Each scene shows the same named points in several views. A view is turned or mirrored, shifted and resized as a whole, has a little noise and may leave points out.
(in the rows, 128 means zero)

Scene 1
View 1
k_865: [117 127 139 118 137  91 127 123 127 150 135 143 150 128 111 142 128 121
 149 150 122 125 110 147 135 109 154 136 117 135]
k_144: [115 111 153  99 112  87 143 115 117 164 127 123 162  80 125 144 184 125
 156 148 121 113 118 173 104 103 161 132 148 117]
k_403: [122 131 138 123 136  94 126 123 131 151 138 152 143 129 112 141 126 120
 145 146 124 128 106 141 135 121 152 137 126 134]
k_705: [127 129 127 127 144  93 118 115 137 130 144 175 134 129 119 132 127 117
 141 155 129 112 109 139 159 110 148 138 137 138]
k_120: [111 124 133 116 121 120 148 147 116 176 117 146 133 116  91 147 114 130
 145 130 129 160 119 121 107 127 158 131 128 132]
k_69: [129 117 123 105 139 106 137 127 142 151 127 161 135 103 117 139 154 131
 133 144 126 112 124 141 121  96 146 139 136 145]
k_961: [129 117 123  98 150 106 135 133 147 144 124 154 141 114 114 139 142 135
 130 145 124 112 129 138 119  86 140 141 112 157]
k_229: [120 121 118 108 151  96 121 121 137 121 131 165 138 118 112 129 122 124
 140 161 125 107 125 136 155  80 145 137 117 153]
k_709: [119 127 141 128 121 102 136 125 120 165 135 155 138 117 108 144 134 121
 149 139 128 142 105 138 124 134 160 134 146 120]
k_76: [108 126 135 118 131  99 133 130 117 151 128 147 142 121 102 140 113 122
 152 148 126 140 115 133 135 115 157 133 124 133]
k_733: [120 136 137 130 146  85 114 115 129 134 146 157 146 146 112 137 108 113
 151 156 122 122 102 142 160 116 153 137 118 136]
k_897: [110 126 149 121 114 106 145 138 111 183 124 131 147 116  99 151 128 126
 154 132 124 158 109 139 103 138 165 131 131 120]
k_504: [127 129 145 107 145  96 134 133 141 164 132 133 153 130 113 150 140 131
 139 137 116 125 112 148 109 112 145 141 101 144]
k_690: [120 117 106 105 152 110 129 132 139 123 121 174 126 113 105 129 114 129
 133 154 130 115 136 122 147  78 142 138 120 160]
k_146: [118 119 138 110 125 102 140 129 124 163 127 144 144 105 111 144 146 126
 144 141 125 130 117 144 114 113 156 135 136 131]
View 2
k_961: [133 127 148  69 122 135 116 143 170 127 164  87 159 135 118 117 155 146
 179 161 136  99 126 118 121 137  85 137 150 138]
k_709: [ 87  93 115  96 114 108 137 109 134 169 137  88 141 125 151  92 171 159
 128 117 131 135 161 104 107  87 104 112 149 140]
k_705: [118 126 103  76 126 126 111 105 125 114 141  75 170 157 135 106 171 138
 134 121 130  75 133 134 136  82  96 108 144 136]
k_120: [ 98  74 109 108 114 110 148 129 143 181 159  79 124  81 136  81 163 160
 145 136 122 140 163  70  98 133  89 134 148 140]
k_403: [109  99 105  98 122 125 128 112 132 147 143  84 147 136 138  97 167 149
 144 126 123 117 141 121 117  97  97 124 142 125]
k_865: [120 100 113  99 125 132 127 116 138 149 142  91 147 144 135 106 163 145
 156 133 122 126 132 137 116 101  98 131 140 117]
k_76: [114  91  99 111 115 125 141 110 130 155 144  77 135 119 132  96 159 146
 150 127 117 117 144 116 118 111  91 129 141 126]
k_733: [125 100  80 101 140 133 113 105 108 122 144  80 159 157 137  95 172 136
 138 120 111  95 125 142 129  81  99 124 130 105]
k_144: [ 93 118 176  90  77 117 159 108 178 190 108 112 135 158 144 142 142 163
 182 128 156 181 147 166 103  91 114 119 160 151]
k_897: [ 88  70 116 115 110 108 154 120 142 199 141  97 120 106 149  86 164 168
 144 126 123 175 161  94  88 110 104 129 144 129]
k_146: [ 98 108 142  87 101 114 142 120 160 165 139  89 142 124 139 109 156 157
 156 135 144 133 153 112 109 110  98 121 156 151]
k_690: [144 129 113  77 111 138 120 125 148 106 163  55 155 116 107 113 151 130
 168 149 132  50 129 113 146 139  74 128 152 152]
k_229: [142 130 111  80 116 141 118 115 140 107 151  68 159 144 115 121 154 129
 168 142 128  66 122 141 146 119  83 128 146 138]
k_504: [118 101 139  86 141 131 116 143 159 154 159 110 153 143 136 101 166 160
 169 156 123 148 125 119 100 119 100 147 137 109]
View 3
k_146: [123  89 122 139 117 140 111 128 180 123 137 129 152 121 122 133 136 115
 132 102 117  94 143 109 121 117 148 120 127 129]
k_705: [ 91 162 144 162 118 139 115 108 135 115 126 135 151 138 135 154 146 141
 130 115 121 117 140  76 108 135 119 130 105 161]
k_144: [162  79  83 139 116 180 117 150 181 130 157 106 171 125 131 148 152  86
 160  70 104 110 151 106 147 104 173 125 133 117]
k_76: [109 108 134 128 113 114 120  95 171 127 121 145 133 139 136 119 141 127
 124 113 123  99 145  88 114 123 125 116 119 125]
k_229: [118 144 159 159 141 117 132 110 119 117 123 137 143 159 166 160 131 135
 123 122 106 121 128  95  98 126 127 143 108 142]
k_733: [ 92 162 148 144 116 136 117  83 152 125 117 146 133 147 144 122 173 129
 128 119 118 118 145  66 110 141 118 126  89 149]
k_69: [120 104 142 162 137 141 111 142 148 110 140 122 163 126 132 160 121 127
 129 111 109  98 130 120 107 119 149 137 125 147]
k_961: [126 103 166 162 156 131 116 132 145 109 134 128 149 140 154 152 128 119
 115 123  99  99 121 135  97 124 149 143 112 138]
k_504: [120  94 157 144 145 151 104 117 187 117 131 131 139 129 140 110 166  96
 119 118 100  94 133 129 108 133 157 131  98 134]
k_897: [112  65 112 114  96 131 105 108 217 128 128 142 136 111 106  91 147 108
 126 106 128  76 155 103 126 116 145  99 129 114]
k_690: [114 127 169 160 144  97 129 115 114 111 122 142 142 157 162 166 103 148
 110 131 110 107 122 108  88 122 122 143 121 141]
k_865: [113 122 139 138 122 141 115 104 169 126 126 136 139 138 143 122 161 113
 128 110 111 106 142  94 116 131 136 125 104 134]
k_120: [102  64 136 121 107 102 110 105 201 121 120 149 129 118 112 102 120 128
 110 123 132  68 144 113 108 115 133 102 137 116]
k_403: [103 122 136 138 113 133 113 103 168 123 124 139 139 133 130 123 152 125
 127 114 121 102 146  87 116 127 129 119 111 137]
View 4
k_146: [117 179 127 117 128 150 117 126  96 132 127 135 138  98 144 120 109 124
 127 133 123 140 158 116 121 116 130 136 138 115]
k_690: [118 118 159 127 109 124 122 131 132 131 154 136 130 133 160 117 157 155
 162 129 113 137 172 134 121  83 119 160  94 156]
k_229: [119 134 145 121 115 105 127 136 128 130 148 142 131 131 168 103 135 151
 156 103  97 144 183 128 115  98 119 147 112 154]
k_733: [125 161 130 108 131 104 126 136 105 114 123 157 117 126 163  99 117 147
 139  67  80 157 152 112 114 117 115 106 123 161]
k_144: [112 200 112 118 129 145 117 129 101 149 136 134 155  89 153 107  67 105
 115 144 127 131 203 122 116 133 139 149 179  84]
k_403: [122 168 132 111 131 133 120 129  98 121 124 149 125 114 148 111 116 135
 134 102 105 150 150 117 117 114 123 119 126 141]
k_504: [132 177 124 121 114 119 137 119  91 139 117 115 161  78 134 118 115 138
 130 103 102 156 154 108 117 117 128 135 110 117]
k_705: [123 161 126 110 125 115 129 150 114 101 134 153 114 134 180 105 124 147
 150  95  92 148 165 120 135 109 122 130 127 156]
k_69: [120 165 128 123 110 135 129 138 115 123 141 124 140 108 162 119 125 138
 145 139 119 138 175 123 136 105 133 159 123 121]
k_897: [119 192 129 111 141 171 107 112  71 139 106 140 132  88 116 125 105 113
 109 128 127 146 123 109 109 122 129 105 135 115]
k_865: [124 170 129 114 128 121 124 127  99 132 123 142 136 108 147 109 110 136
 133  97  97 148 159 115 111 118 122 123 126 135]
k_76: [119 159 142 114 134 142 110 119  97 134 123 151 123 115 137 112 119 130
 131 107 108 146 144 120 106 111 120 115 123 144]
k_709: [120 189 124 110 138 161 113 128  84 117 116 147 121 106 141 121 108 121
 121 124 120 143 135 113 124 119 130 112 138 123]
View 5
k_709: [144 130 102 147  92 117 136 146 119 131  59 148 119 158  93 143 173 135
 148 104 166 122 134 110 108 132 127 118 136 106]
k_403: [149 123 121 143 115 117 137 145  91 113  76 163 137 150 108 142 163 145
 129 124 142 106 127 142  94 139 130 120 156 118]
k_705: [135 143 117 148 112 152 146 141  77  98  70 173 152 145 109 142 151 105
  93 146 103 106 109 155  75 104 141 138 182 128]
k_120: [178  78 138 139 115 121 136 153 137 144  89 166  92 159 107 116 180 171
 157 118 191 104 116  92 144 156 130 104 112 110]
k_897: [162 107 117 142  98  85 128 147 129 145  70 146 101 161  98 137 177 171
 181  87 196 118 149 103 128 172 119  95 114  98]
k_961: [146 128 168 172 146 153 153 127  94 133  88 198  89 142 122 109 114 122
 124 131 117  63 125 144 113 144 141 105 170 136]
k_690: [163 102 170 138 150 196 160 126 101 113 101 204 110 134 129 114 133 126
  86 173 108  64  84 155  98 118 146 125 185 149]
k_76: [162 104 129 123 117 125 137 143 107 116  85 165 128 150 111 142 174 162
 137 130 155 103 121 141  96 147 128 112 151 119]
k_229: [148 124 157 139 143 168 153 126  82 102  94 194 130 132 126 132 130 125
  97 163  99  70 105 176  73 127 143 121 199 145]
k_69: [131 147 148 171 126 162 153 120 108 141  73 186  82 141 107 117 113 105
 126 119 120  75 132 132 114 133 139 108 169 127]
k_504: [141 131 161 187 145  79 136 146  66 127  88 181 113 159 121 119 128 149
 152 103 138  82 152 142 120 170 134  99 146 116]
k_865: [143 132 137 148 127  99 135 137  76 115  83 170 134 147 116 143 147 150
 142 121 133  91 146 165  88 162 130 103 168 122]
View 6
k_961: [139 107 112 135 111 127 122 152 101 115 156 150 131 130 139 124 134 127
 147 126 102 159 130 132 131 136 108 138 115  91]
k_69: [128 124 115 135 117 139 126 148 108 108 147 151 127 139 136 121 130 136
 143 127  98 153 138 130 146 128 117 134 121  95]
k_690: [133  89 105 139 109 120 145 149  98 125 159 167 132 138 114 121 137 147
 149 125 109 172 129 127 128 124 110 114 109  88]
k_733: [142 116 101 163  94 149 136 136 118 128 129 163 153 146 106 118 113 125
 126 105 140 153 136 122 110 143 119 119 102 109]
k_504: [151 122 111 141 104 138 104 142 112 109 144 135 133 137 139 124 123 112
 126 115 118 139 135 133 127 147 102 152 107 103]
k_865: [137 121 108 150 101 145 127 134 115 118 131 146 138 143 123 123 126 126
 123 113 127 139 132 126 122 137 111 136 107 104]
k_120: [150 111 110 130 115 129 116 127 112 101 148 129 114 164 108 119 121 148
 101 124 121 123 153 140 148 117  91 142  86 107]
k_403: [138 121 106 149 105 147 130 133 116 116 132 149 136 150 114 119 120 134
 120 115 127 140 141 127 130 133 112 128 104 107]
k_705: [131 120 104 155 104 150 142 144 115 123 133 170 149 145 111 113 113 135
 139 115 121 164 140 122 127 135 128 110 114 105]
k_76: [138 113 107 146 104 139 132 128 114 118 136 144 130 153 110 122 127 141
 114 115 131 135 139 128 129 125 105 131  97 106]
k_144: [104 159 123 138 114 160 127 128 123 101 115 125 117 134 157 132 149 130
 123 126 107 113 123 126 145 123 125 158 130  99]
k_229: [130 101 106 149 102 131 145 145 104 129 146 166 141 135 120 121 136 136
 147 119 116 168 123 123 118 131 117 116 114  92]
k_709: [134 136 110 143 112 153 125 129 121 104 129 143 129 160 113 116 112 140
 111 118 123 128 154 130 147 124 114 133 102 115]
k_146: [130 131 115 136 113 145 123 132 115 104 135 135 122 147 129 123 128 136
 119 123 113 129 141 132 144 125 111 142 110 103]

In a view up to two points have been moved. Name them for each view, in the order of its rows, or write none.
view 1: k_403
view 2: k_146
view 3: none
view 4: k_690, k_709
view 5: k_961, k_865
view 6: none
